A landscape with many peaks, sampled at points; each row gives a point and its height.
From any point a climber steps to the highest of the 2 points nearest to it. It stops when none of these is higher. Distance is the straight distance between rows; heights are no part of it.
zofit: [ 71 116  88 167 143 162 149 173 103  72  76 114  97 168 118 131 172  93
 142 151 151 142 141 106 113 149 136  72 136 113 134 170 101 114  93 114
 169 129 149]  h=291
Levo: [121 100  65 123  36 157 103 157 149 159  80 128 142 122 154 128 160 132
 131 119 161 153 127 133 138 174 112 123 147  85 161  96 104 116 117 130
 152 120  93]  h=194
buzen: [128 105 123 167 189 108 130  87 100 110  70 133 112 147 122 121 165 138
 132  98 147 143 121 122 116 165 154 144  86 160 113 150 142 110  86 107
 132 152 150]  h=224
Veg: [145 163 198 188 118 117 190 170  64  68 101 149 136 128 108 150 147  61
 145 130 128 122 144 142 119 116  92  93 126 133  92  78 105 158 186 109
 130 155 125]  h=655
totam: [ 91 137 192 112 118  82 156 139 120 181 108 141 134  93 109 122 132 148
  86 158 125  92 166 155 139  58  77 155 155 133 157 145 117 140 154  93
 139 113 151]  h=424
tar: [169 156 142 191  75  89 150 164  98 139 110 145 165 137 138 131 127  57
  80 131 131 105 139 126 123 110  96  66 147  98 126 126 122 126 199 135
 125 165  99]  h=614
Vezo: [ 93 160 140 147  96 137 120 194 133 104 143 127 130  98 106 107 174  82
  77 118 124 137 129 155 153 113 108 115 148 116 123  31  64 176 158 157
  93  82 148]  h=625
nidas: [121  98 156 127 186 119 137 103 179 134 136 155  86 141 119 105 144 206
 168 134 128 100  95  90 105 177 124 122 133 156 112 171 166 141 121 115
 105 134 108]  h=241
loboz: [120 127 135  52 167 153 107  95 198 180 173 125 132  97 120 101  75 201
 142 119 125  88 123 133 130 119 152 170 114 141 141 110 167 152 109 149
 130 106 118]  h=477
Gukul: [ 85 137  75 127  89 158 109 206 169 113 157 142 138 124 139  87 141 119
  94 148 125 117 115 122 140 149 132  83 150  93 117  85  94 145 128 136
 136  90  88]  h=560
dup: [ 83 111 119  85 196 171 137  99  96  84 113  97 102 136 119 162 116 139
 177 148 122 147 137 145 136 102 173 189 118 147 130 145 108 120  76 103
 159 109 172]  h=431
Fedem: [193 109 143 157  55 107 129 109  92  94  95 107 151 133 132 161 165  83
 153  47 134 201 133 152 149 190 120 154  96 107 119  30 134 134 116 137
  59 144 134]  h=150
toka: [ 83 110 120 109 110 142 130 148 109 102 112  79 104 131 102 135 173 100
 129 111 125 182 150 144 142 110 124 150 139 112 158 103  82 135  72 120
 104  94 184]  h=562
giloz: [106 122  51  83  81 153 122 167 145 141  95 129 128  98  73 113 145 147
 149 160 119 112 132 130 119 144 122  47 145 112 171 161 123 125 132 133
 112 143 114]  h=356
tefez: [110 124 105 134 105 146 144 187 180 129 123 183 126 122 130  99 110 143
 132 173 143  65 108 120 114 164 124  35 135 117 103 101 135 165 158 108
 150 133  57]  h=489
luru: [ 82 176 108 102 130 155 138 168  85 113 111 111 178  93 113 110 136  87
 126 130  98 111 144 197 159 107 162 122 117 142 161 103  95 111 121 145
 153 112 144]  h=643
mev: [113 146 128 153 203  99 139 134 142 147  84 179 135 122 104  93 144 137
  92 149 110  69 125 132 103 133 160  54  89 167 114 157 150 131 122 132
 147 145 112]  h=338
zusa: [ 59 130 157  78 105 120 134 152 152 178 115 126 125  82  96 117 139 160
  98 141 114 112 163 160 149  65  98 158 168 126 171 131  99 145 122 108
 133  86 166]  h=405
Das: [155 151  71 123  71 131 102 161 132 170 101 139 197 105 152 117 122 103
 101 124 122  95 124 149 136 144 138 100 122 103 152 102 129 109 163 154
 159 155  76]  h=275
gane: [124  81 130  84 113 143 138  84 117 117 131  88  76 137  87 161 129 177
 193 148 126 171 138 113 121 113  96 157 151 126 151 202 135 116 105 109
  87 129 170]  h=465
gar: [204 124 116 112  85 120  98  53 134 195 146 123 157 152 187 159  82 158
 145 101 144 131 102 117 151 147 121 210 127 125 144 149 162 100 163 145
 133 150 104]  h=413
vuned: [189 127 115 102  51 123 141 104  99 148  97 127 158 116 143 179 117 135
 192 120 128 161 128 148 132 135  96 150 120 120 164 149 163  81 170 125
 137 152 113]  h=482
likun: [113 129 146 120 148 162 170 175 128  92 156 151 111 115 112 143  82 122
 172 192  92  69 128 156 114 107 146  38 139 139 101 159 138 157 146 104
 142 126 100]  h=302
tupe: [104 158  86  59 124 168 123 154  86  88 138  94 163  81  96 135 121 100
 166 132  81 148 142 184 154 100 168 123 115 132 173 118 107  98 115 150
 131 112 154]  h=600
kurir: [109  87  74 116 150 135 106  73 105 136  74  97 101 168 141 159 146 124
 125 130 149 186 143 133 146 129 160 174 119 134 153 165 123 102  47 120
 132 119 189]  h=164
limit: [201 149 115 142  42  94 144 118  63 151  88 121 189 126 154 165 111  80
 130 125 123 149 141 145 132 117  83 122 127 108 165 144 147  66 183 134
 148 173 119]  h=537
Bugug: [110 146 167 132 103 108 152 161 148 162 104 165 129  92 112 128 133 138
 108 144 131  79 138 140 130 100  95 110 156 124 126 109 117 166 178 102
 135 126 104]  h=448
Tere: [155 149 142  82  89 126 181 149  89 112  90 147 155  71  79 162 126 138
 219 138  97 132 137 187 137 119 104 104 113 152 163 134 158 108 188 114
 129 150 114]  h=411
bolig: [118 107  95  92 108 125  72  91 157 213 125 114 128 138 180 127 119 159
  93 122 156 145 132 115 145 108 130 200 147 111 173 155 128 110  86 138
 149 108 148]  h=56
Bidod: [171 118 103 152  79 140 113 129 109  95  86 118 149 128 145 147 169  98
 134  72 155 171 124 150 138 192 140 137  90 101 113  28 112 132 102 132
 103 137 107]  h=162
vatu: [136 117 134 121  95 170 119 124 137 119 164 132 100 156 179 164 109 147
 156 142 162 165 110 103 141 131 120 189 148 110 101 105 106 139 129 100
 153 110 112]  h=393
tofa: [ 91  95  75 106  70 161 111 146 136 135 121  86  87 164 144 155 144 126
 144 156 149 175 137 102 131 112 104 135 178  93 172 193 102 111 101 127
 143 100 158]  h=90
soz: [145 150 131 132 158 139 138 117  97 128  74 142 176  96 151 139 121 132
 146 104 131  86 120 172 138 150 167 168  79 147 115  69 136 114 137 118
 183 156  95]  h=345
kuv: [142 163 168 104 122 124 127 125 142 120 133 150 149  58  99 124 138 151
 104  66 119 104 126 170 143 123 123 151 113 138 113  17 128 182 170 152
 101 118 120]  h=581
lag: [133 160 128 101 162 138 126 104 101 161 110 124 190 107 164 132  84 129
 114 127 113  82 139 172 154 107 172 185  88 140 146 108 143 101 134 135
 201 134 126]  h=371
radav: [117 147 116  71 153 170 150 124  66  71 126  89 143 105 103 161 109 104
 189 143  92 155 141 168 140  96 161 149 105 147 152 131 115  93 108 125
 145 124 169]  h=539
dazo: [ 80 102 117 161 160 165 144 167 106  53 126  96  68 174 126 148 155 104
 152 154 149 165 138  85 110 123 135 104 148 113 107 171 103 134 101 105
 156 123 159]  h=341
sedog: [182 121 111 142  89  96 131 122 183 185 135 157 138 135 151 108  96 160
 133 136 123  67 104 101 110 173 106  69 140 123 125 163 173 124 175 140
 103 159  60]  h=321
Feno: [130  86 100 118  87 111  87  88 165 215  85 132 107 133 157 117 155 173
  96 113 176 151 125 103 132 145 114 170 134 116 163 146 139 117  88 117
 127 128 138]  h=44
par: [169 151 139 126 130 129 134 126 115  57 164 119 134  94  71 138 139 103
 144  81  96 137 113 142 127 140 133 105 116 139 103  52 122 149 165 166
  46 140 131]  h=515
lub: [149 124 139 109 218 141 120  78 159 145 173 132 121 166 154 135  62 165
 180 155 121  92  99 118 122 134 160 163 121 159 106 179 174 126 130 137
 130 137 114]  h=351
vado: [171 141 128  94 166 100 125  60  99 150 160  97 184 104 109 122  68 139
 100 110  95 118 165 155 144  81 136 169  96 150 147 149 164  86 129 168
 128 132 168]  h=531
tizof: [115 122  88 160 134 104  97 127 135 159  99 141 113 181 164 113 155 108
  74 152 144 150 123  70 100 131 128  85 140 117 144 221 135 100  99 131
 157 135 130]  h=252
Lam: [121 119 166 128 154 144 149 155 173 142 178 156 104 132 163 125  69 138
 147 182 121  64 116 125 112 113 139  84 139 130  92 145 139 165 140 101
 154 114  85]  h=278
donom: [117 168 168 158 161 118 163 136  58 108  79 138 181 109 150 128 132  82
 115 110 134  92 141 183 141 116 147 167  94 143 123  61 104 117 135 105
 190 146 126]  h=324
nonum: [139 143 165 159 176  79  93 111 170 159 171 154 130 147 167  93 109 116
  54 111 116 126 115  89 101 107 145 122 121 136  91 141 155 144 115 139
 128 121 124]  h=417
Pim: [126 160 164 183 186  74 147 125 123 139  84 179 144 111 100  94 154 116
  67 118 123  82 130 137 115 121 139  89 102 168 111 115 135 142 151 135
 121 148 130]  h=328
vel: [188 130 132 121  72 138 123  93 145 173 143 145 132 153 182 164  98 164
 179 136 168 118  91 104 137 165 106 173 144 120 128 143 150 120 173 122
 149 146  73]  h=369
povi: [180 136 141 133  80 122 123 115 176 209 137 162 147 134 182 130  85 161
 137 146 157  68 104 111 128 151 111 138 141 113 129 132 158 134 169 119
 157 147  57]  h=340
Pivu: [163 141 153  73 113 112 107  97 185 183 189 127 152  90 125 112  77 181
 113  93 106 100 132 132 131 105 117 156 134 122 132 101 163 148 155 160
  94 118 109]  h=532
rez: [165 107 165 152  82  80 128  86  85 118 109  99 138 129 108 137 165  90
 105  48 132 183 147 156 152 149 105 173 105 126 135  56 128 146 111 134
  44 139 179]  h=140
kurev: [ 63 137 128  81 164 145 132 162 149 137 134 125 124  93  93 108 121 151
 119 159  98  96 152 155 137  83 151 120 142 139 154 147 115 140 104 119
 138  94 153]  h=384
kam: [130 132 185 187 123 124 180 186 120  69 149 143  93 150 117 140 137 100
 134 150 141 118 138 105 104 123  99  72 148 114  63 114 118 172 171 100
 129 144 103]  h=589
Suleg: [122 143  92 167 145 108  92 139 113 119 121 128 137 128 114  91 189  61
  48  95 139 142 126 122 123 122 155  81 115 133 151  95  94 119 102 180
  95 126 148]  h=306
baz: [107 124 150 124 119 185 158 172 180 106 189 149  89 154 165 128  93 156
 155 205 159 107 110 101 126 135 116 107 155 110  83 114 117 166 138  92
 167 106  83]  h=250
lek: [106  88  62 113 124 177 110 107 126 129 100 110  83 182 149 167 137 135
 157 153 178 170 125 102 134 141 133 146 153 117 148 183 113 116  89 119
 154 119 143]  h=120
Zapa: [163 139 183 121 128  99 117 106 135 126 225 104 138 124 148 150  57 115
 115 119  92 135 136 121 123  69 127 173 150 111 101 129 145 138 155 140
 101 127 138]  h=633
fevu: [148 172 160 165 102 122 161 162  65  76 113 139 150 112 104 141 145  40
 132 118 121 137 136 156 129 113 112  96 123 131 126  60  93 141 178 146
 102 148 139]  h=696
rufo: [122 131  58 161 105 112 120 147  97 136  85 116 145 135 106  98 173  69
  76 129 131 138 142 121 121 130 125  58 132 121 178 158  99  83 114 165
 110 148 151]  h=292
fovul: [114 102 131  80 125 160 167 121 115 106 123 109  80 123  80 159 128 173
 198 192 132 122 146 121 113 108 102 107 152 127 147 228 144 124 124 108
 121 137 143]  h=388
mut: [161 112  94 123  72 147  90 121 132 143 105 117 149 120 166 140 143 127
 125  90 153 155 121 139 144 164 136 164 114 101 129  63 117 120 103 130
 138 123 101]  h=177
Fek: [125 137 189 157 222  75 108  81 147 135 153 163 132 156 130  93 129 143
  80 114  95 129 111  92  96 132 149 115  98 173  79 172 169 139  99 140
 116 134 140]  h=400
foni: [134 137 129 138 189 164 140 125 110  49 127 124 118 118 113 139 131 128
 172 100 119 120 107 137 126 161 176 147  87 142  80  65 120 136 107 111
 133 132 111]  h=450
pak: [111 110  67  96  58 155  83 128 157 191 134  99 123 147 180 137 126 134
 113 148 149 152 130 114 147 121 116 167 173  94 180 168 102 102 110 139
 151  96 126]  h=70
Famo: [125 131 109 177 132 131 142 173 143  99 128 156 113 146 132 118 131 106
 115 147 138 100 119  90 102 152 131  49 131 109  90 124 128 144 140 114
 141 142  87]  h=527
rom: [107 127 120 112  75 192 141 174 174 132 159 151 109 147 163 136  98 165
 171 209 178 107 107 103 142 152 103  96 167 105 125 138 120 146 144 104
 188 112  79]  h=230
Siduf: [ 90 122  81 152 199 150 120 133 114  96  67 136 105 147 129 115 171 123
 126 133 138 137 116 110 106 154 178 107  99 143 122 150 115 112  62 118
 170 131 134]  h=251
Nin: [116 159 133  99 126 153 110 161 158  97 154 139 131  65  88 106 149 139
  96  97 119 115 122 158 143 122 129 112 119 127 113  13 100 188 151 155
  94  98 123]  h=599
Sov: [150 120  59 173 117 100 118 124  95 142  67 121 135 158 130 113 161  99
  93 130 144 148 134  92 105 143 126  77 115 117 154 196 134  75 114 147
 139 164 135]  h=274
puni: [124 137 169  89 166 149 110  91 169 173 159 136 121 118 163 124  82 184
 148 126 149  96 117 124 139 118 150 213 120 143 119 102 141 150 118 116
 165 111 115]  h=438
Rubo: [118 132 165 167 101 159 141 140 107 147  87 160 149 153 215 163 126 126
 139 139 181 129 126 144 151 141 124 201 130 111 103  78 103 130 143  81
 223 117  93]  h=395
vovad: [170 131 145  79  62 119 124 122 181 164 186 136 126  94 118 138  86 166
 159 130 110 110 119 121 121 119  99 120 152 114 141 127 153 137 175 135
  84 122  95]  h=503
bilup: [ 89 143  57 106 133 145  76 179 187 157 151 137 149 111 149  66 134 126
  77 130 125  89 111 133 139 156 160  82 125 119 144  98 122 139 104 162
 141 101  90]  h=530
ved: [146 135 162 169 223 123 136 100  99  45 172 107 121 142 118 130 109 116
 150  97 102 127 109 120 114 138 180 149  96 157  72 115 139 123 117 130
 107 154 137]  h=401
lika: [ 47 135 154 183 149 117 143 182 121 112 133 113 100 170 152 112 168  84
  84 149 134 144 146 114 125 100 129 149 159 120 123 156  81 134  99 103
 182  83 150]  h=475
pivis: [113 149 146 155 100 127 140 168  81 100 105 119 138 118 101 122 173  47
 100 106 130 146 143 156 140 113 110 121 138 127 150  54  71 151 140 152
  90 120 167]  h=656
devet: [128 138 148 177 104 165 160 169  90  99  75 151 149 151 182 161 135 101
 155 137 171 133 131 136 136 156 116 141 123 107  96  93 108 122 152  88
 218 139  90]  h=360
Vumos: [167 110 152 143 112 129 138 118  95  49 173  85  97 150 106 159 130 111
 182  90 106 189 116 104 117 146 121 145 130 118  93 111 123 132 136 122
  71 145 144]  h=323
talur: [ 85 140 180 133 183 102 192 123  56  96  85 119 125 112  69 126 145  97
 124 159 117 113 166 169 128  81 102 138 120 164 146 133  99 126 120  96
 130 135 195]  h=499
rade: [ 73 126 117 104 184 187 126 147 123  79 169 100  96 164 164 156 105 120
 159 167 127 151 123 122 144  98 167 184 147 131 106 147  89 133  94 111
 177  83 139]  h=374
vev: [109 135  84  30 131 180  91 126 168 146 172 101 134  95 125 122  87 166
 148 140 110 124 129 142 147 109 168 157 126 121 165 123 131 126 105 151
 139  94 132]  h=520
futed: [143 141 125 119 173 157 137 128 114  41 146 114 116  96  78 129 150 126
 164  79 104 135 115 143 125 157 168 116  88 145  95  46 114 142 114 147
  80 134 129]  h=487
faz: [107  94 182 130 189  95 144  89 146 146 124 150  94 136 100 109 159 203
 151 146 122 127 119 101 113 139 100 134 135 170 117 210 169 128 116 104
 102 131 140]  h=222
Figus: [150 128 129  88  83 158 122 139 150 105 190 123 109 119 133 155  99 141
 177 143 122 160 114 109 123 122 114 135 151 102 117 116 128 136 148 120
 114 112 105]  h=457
kozup: [127 108 150 141 161 133 137 119 173 105 146 154  93 131 130 110 138 188
 168 112 143 104  92  89 113 192 132 133 126 138  87 100 142 152 131 102
 106 133  88]  h=262
Keb: [ 77 102 141 160 136 121 131 150 101 101 126  90  74 186 143 138 158  90
 110 152 147 179 145  89 115  94 112 146 161 112 131 193 101 128  90 102
 155 107 182]  h=415
lon: [ 47 133 112 160 100 154 142 183 108 117  91 102 120 165 156 119 163  87
 117 136 145 137 148 156 147 136 124 162 153 114 141 145  78 116  91 110
 196  77 139]  h=533
vozu: [ 96 114 127 117 125 146 164 143 101  96  67 121 102 110  77 138 167 129
 163 124 131 138 148 145 117 131 110 116 124 129 141 113 100 139 104 101
 111 129 153]  h=652
Fanel: [108  79 139 172 128 131 142 120 121 111  85 133  54 184 130 147 179 150
 150 141 187 153 128  72 107 162  93 109 144 123 111 214 146 136 109  96
 149 155 147]  h=168
vasa: [154 113 139 156 173  72 108  78 140 129 160 129 122 151 107 102 146 150
  97 100  93 157 112  82 108 145 123  99 120 152 110 190 168 106 120 153
  63 145 144]  h=381
rak: [100 152 116 157  75 158 133 220 141  81 154 137 142 127 125 107 169  84
  81 131 129 150 120 141 148 145 104  98 145  90  99  34  71 159 159 141
 116  85 106]  h=598
kezop: [172 140 166 111 148  92 122  80 120 142 211  99 171 120 126 138  52 117
  90 121  78 118 152 145 128  52 130 149 133 130 125 155 163 109 145 160
  99 129 156]  h=578
nive: [100  93 182 154 179  96 141 100 115 118 112 143  74 160 104 119 171 158
 126 154 136 156 130  85  95 121 106 125 131 152 108 227 148 136  97  95
 125 137 159]  h=202
sil: [127  87 104 143 168  99 128  56  84 146  64 115 109 160 123 143 145 143
 132 139 148 167 145 119 135 136 123 162 105 156 144 206 146  87  80 108
 138 138 186]  h=195
fos: [163 136 127  88  63 140 162 156 114  86 127 137 127  90  75 165 131 139
 215 126 103 142 125 145 120 145  98  70 133 128 139 131 151 122 189 130
  88 142 104]  h=389
Dabi: [121  91 128 156 108  71  96  77 131 207  76 137 120 145 154 113 168 148
  59  89 160 168 135 108 135 139 112 174 115 126 144 152 140 115  77 107
 123 129 168]  h=36
Momor: [181 149 192 150  92  88 142 125 107 107 188 118 140 123 127 156  97  87
 118 114  98 139 134 128 125  85  99 136 144 110 100 113 136 136 187 126
  92 146 123]  h=574
putiv: [110 168 152 180 170  77 133 120 110 149  81 165 152  99  96  82 169  85
  29 126 135  99 142 149 130 101 131  95 107 171 150  95 112 133 149 171
 123 135 171]  h=322
Pimib: [ 93 123 135 100 202 140 105 138 173 126 193 122  99 142 136 119  80 128
 122 182  93 123 125 113 100  78 163 104 139 139 113 179 139 144  81 133
 132  98 144]  h=337
momar: [126 130 133 124 143  98  83 141 205 175 194 149 124 132 167  90 102 126
  61 128 123 111 113  87 113 105 131 103 143 112 108 123 137 152 116 143
 121 107 106]  h=435
remom: [ 93 105 114 132 135 130  94 136 140 125 132 104  96 132 134 114 169 119
  88  98 142 173 131 119 128 124 143 156 131 117 138 101  94 136  58 127
 118  97 161]  h=507
vali: [ 61 165  81 149  89 155 141 190  80 102  91 101 155 145 127 102 161  58
 129 134 119 132 151 187 148 139 144 128 135 126 161 140  78  97 103 144
 171  99 139]  h=592
bifa: [196 126 110 122 145  98 109  54 135 194 131 119 168 144 161 130  76 168
 127 116 117  98 123 127 144 146 131 171 105 145 140 176 179  79 159 153
 129 162 116]  h=458
Pesa: [196 155 149 142 111 103 130 113 112  87 191 115 146 117 100 147 101  78
 120  95  82 135 123 131 119 106 125  97 134 127 107 100 134 129 181 170
  51 148 127]  h=541
topad: [107 168 164 171 125 145 172 188  66  87  84 146 171 127 159 135 147  66
 135 123 136 120 137 170 144 136 132 143 112 122 105  50  83 124 149 101
 198 120 104]  h=330
kupi: [171 157 138 163  64  91 171 141  59 146  69 137 181 126 131 146 132  75
 116 141 132 114 154 152 128 114  74  91 135 121 159 155 132  93 193 126
 154 181 118]  h=575
purir: [174 133 116  98 191  99 124  52 132 173 139 116 185 116 118 110  68 174
 122 117  93  93 147 148 149 122 144 152  84 160 139 161 184  79 139 172
 132 144 136]  h=496
Zupiz: [127 143  68  40 103 173 102 140 136 122 146 102 150  79  97 130 117 142
 163 128  96 130 128 152 142 123 161 111 114 119 168 114 131 112 114 158
 117 116 126]  h=558
lipo: [ 88 130 104 117 166 161  97 143 145 103 171  97 112 139 156 121 123 118
 115 128 123 145 126 122 139 113 171 168 130 114 119 103  98 129  84 131
 151  90 138]  h=449
rekin: [165 101 136 173  83  79 118 104  96 127 134  92 115 153 124 135 150  89
  92  71 134 187 134 103 123 125 102 154 128 106 127 125 119 127 116 125
  65 145 165]  h=130
rinop: [156  91 115  80  92 127  92  63 147 157 173  83  99 135 119 149  98 172
 151 116 123 176 127 104 128 107 101 185 154 114 152 177 144 111 111 141
  70 120 165]  h=572
suru: [184 123  68 116  99 113 113 111 145 158 122 130 150 117 108 117 110 145
 130 119 104 101 121 114 115 153 125  79 118 122 145 160 161  94 159 161
  88 165  99]  h=303
geded: [132  79 109 174 114 137 136 103 133 113  69 140  81 175 136 145 166 166
 166 116 186 141 114  84 110 204 112 112 133 122 115 177 148 129 120 103
 131 158 114]  h=141
pemi: [123 119  95  85 118 110  67 119 205 180 185 124 110 118 129  91 118 146
  75 119 122 141 123  87 113 102 125 118 147 104 149 145 137 135  94 160
  90 105 133]  h=460
Degu: [144 127 141  72  61 128 169 122 106 149  64 142 140  77  95 167 140 167
 209 122 123 145 145 183 142 130  89 146 119 145 178 122 147 104 158 106
 128 139 125]  h=436
Zad: [ 80 143 137 127 176 126 138 162 138 114 161 121 121 125 111 112 114 103
 103 164  95 107 142 137 125  77 158  85 143 136 130 157 112 136 107 128
 133 105 145]  h=364
gesaz: [100 130 115  77 175 145 140 139 161 134 124 146 121  83  62 110 113 179
 150 155  96  73 132 153 123 117 148  78 118 154 137 141 144 149 122 133
 111 120 128]  h=363
Beb: [175 115  96 120 194 111 113  58 153 185 132 137 139 176 163 125  86 173
 151 148 125  98  99 102 133 167 144 141 107 160 131 214 190  90 141 156
 129 151 106]  h=410
det: [116 118 168 109 200 135 109 110 188 145 215 130  92 157 158 127  67 158
 149 173 129 122 109  98 108  98 144 159 152 143  92 168 152 159 103 123
 126 104 126]  h=304
mezom: [106 105 142 125 170 122 176 108  78  92  73 112  98 118  60 136 157 141
 168 133 118 142 153 151 124 120 110 130 108 158 143 158 121 112  95 101
 103 143 187]  h=567
kolam: [133  95 164 150 114 140 125 103 129 105 141 117  87 149 152 153 135 149
 155  96 158 179 117 111 137 158 127 201 125 122  82  82 113 160 110  85
 114 117 134]  h=336
Kelig: [103 130 203 135 194  70 170  85  71 113 134 118 143 110  73 124 124 112
  94 135 117 125 170 153 125  68 101 170 121 175 120 130 120 120 120 111
 115 127 209]  h=464
Razud: [110 120  89 121  43 164 120 168 166 166 113 150 130 138 165 126 132 154
 143 169 178 113 117 107 134 162  97  99 164  91 151 135 119 127 144 113
 180 122  77]  h=212
rukom: [176 119 158 158 176 108 140  81  93  58 184  88 127 148 122 146 106 122
 165  92  85 155 106 109 118 139 147 152 123 140  90 143 147 109 140 135
  75 154 145]  h=365
Por: [128 128 103 150 122 153 105 130 134 173  81 158 156 149 206 128 122 136
 118 134 175 100 112 127 144 164 156 181 113 117 118  93 114 124 123 112
 209 132  72]  h=437
bor: [123 122 194 147 205  60 144  63 104 126 151 129 153 113  77 104 130 152
  87  98 103 137 147 135 129  96 109 159 112 181 110 142 153 123 121 134
  90 129 187]  h=442
rageg: [158 139 163 108  95 105 111 112 150 155 146 140 144  88 123 121 125 156
  95  59 129 120 131 144 138 121 113 167 125 116 121  53 135 155 158 140
  97 123 114]  h=561
fir: [112 128 126 106 198 117 130 131 180 156 128 172 123 113  82  94 107 159
 114 160  92  73 124 141 102 121 152  40 107 167 120 170 168 150 114 145
 112 121 123]  h=350
sesip: [170 144  92 118  72 113 111 131 122 142 103 127 158  96 102 126 141 109
 107 101 117 124 126 143 129 128 111  94 123 112 153 100 122 119 163 160
  86 152 116]  h=288
gubu: [162  82 129 188  96  91 105  96 112 123 142 101  92 184 147 132 150 106
 109  86 148 199 114  65 108 148 100 151 142 108 109 171 138 128 121 115
  83 150 155]  h=116
nugag: [164  92 114 190  87 123 130 134 122  92 119 119  93 171 134 142 155 116
 141  97 159 162 117  69 100 184  94  97 142  91  98 146 138 130 144 117
 101 158 120]  h=115
zuga: [ 97 151 154 178 167  83 119 127  94 133 114 140 137 135 121  87 186  59
  30 110 133 141 138 125 121 100 143 111 112 154 146 109  95 119 108 162
 119 130 178]  h=316
gak: [139 103 105 106 132  96  69  80 150 170 161 100 107 129 121 109 127 147
  81 101 120 182 135  95 121  94 116 151 130 122 148 174 144 107  83 155
  79 120 174]  h=497
Depek: [105 118 167  98 125 163 187 158 134  82 137 143  84 109  82 150 124 166
 206 180 126  95 135 136 111 125 108  79 143 132 111 161 144 160 150  96
 130 128 109]  h=333
lov: [104 154 164 103 195 142 121 123 147 156 157 132 150 120 169 120  70 146
 120 141 119  75 134 147 141  91 178 185 111 139 121 105 140 142 121 121
 192 104 118]  h=402
Tufi: [139 147 132 122  97 134 140 167 159 146 125 176 148  94 121 123 105 144
 139 144 121  66 118 141 129 147 124  81 126 118 114  84 138 158 177 117
 136 135  63]  h=468
baze: [136 143  83 141 147 124  77 125 163 200 110 143 165 137 209  97 116 129
  74 111 153  88 111 118 135 150 162 160 108 117 135 109 136 114 115 146
 191 132  84]  h=474
sisu: [118 137  56 121 165 149  71 145 174 163 112 141 156 125 174  89 134 133
  89 124 145  92 102 120 131 171 180 118  95 127 137 106 136 120  91 152
 176 126  84]  h=502
Tav: [154 181 128 160  84 132 155 184  82  98 133 148 177 112 123 136 112  45
 124 149 104 114 130 166 139 113 136  41 140 119 133 100 107 129 198 147
 125 144 100]  h=653
Tegig: [125 142  83  82  77 150 137 164 133 103 122 138 128  80  51 133 129 134
 169 150 100 122 121 150 127 134 120  35 139 120 148 121 129 149 169 145
  82 136 119]  h=370
mebu: [146  93 156 135 129 149 120 105 176  98 196 130  89 147 155 127 122 193
 168  93 153 156  83  92 136 196 118 191 135 131  72  66 128 162 126 104
  90 117 102]  h=294

Two climbers start at each pair of points below. Name the first point that both come to, or write never.
tizof, gubu: never
tofa, vatu: never
nive, det: never

For each start below, name the point where the climber stops.
Feno: luru
zusa: fevu
devet: fevu
rekin: rinop
baz: rinop
Tere: fevu
ved: Zapa
sedog: Zapa
lub: Zapa
Dabi: luru
Fek: rinop
Sov: kurev
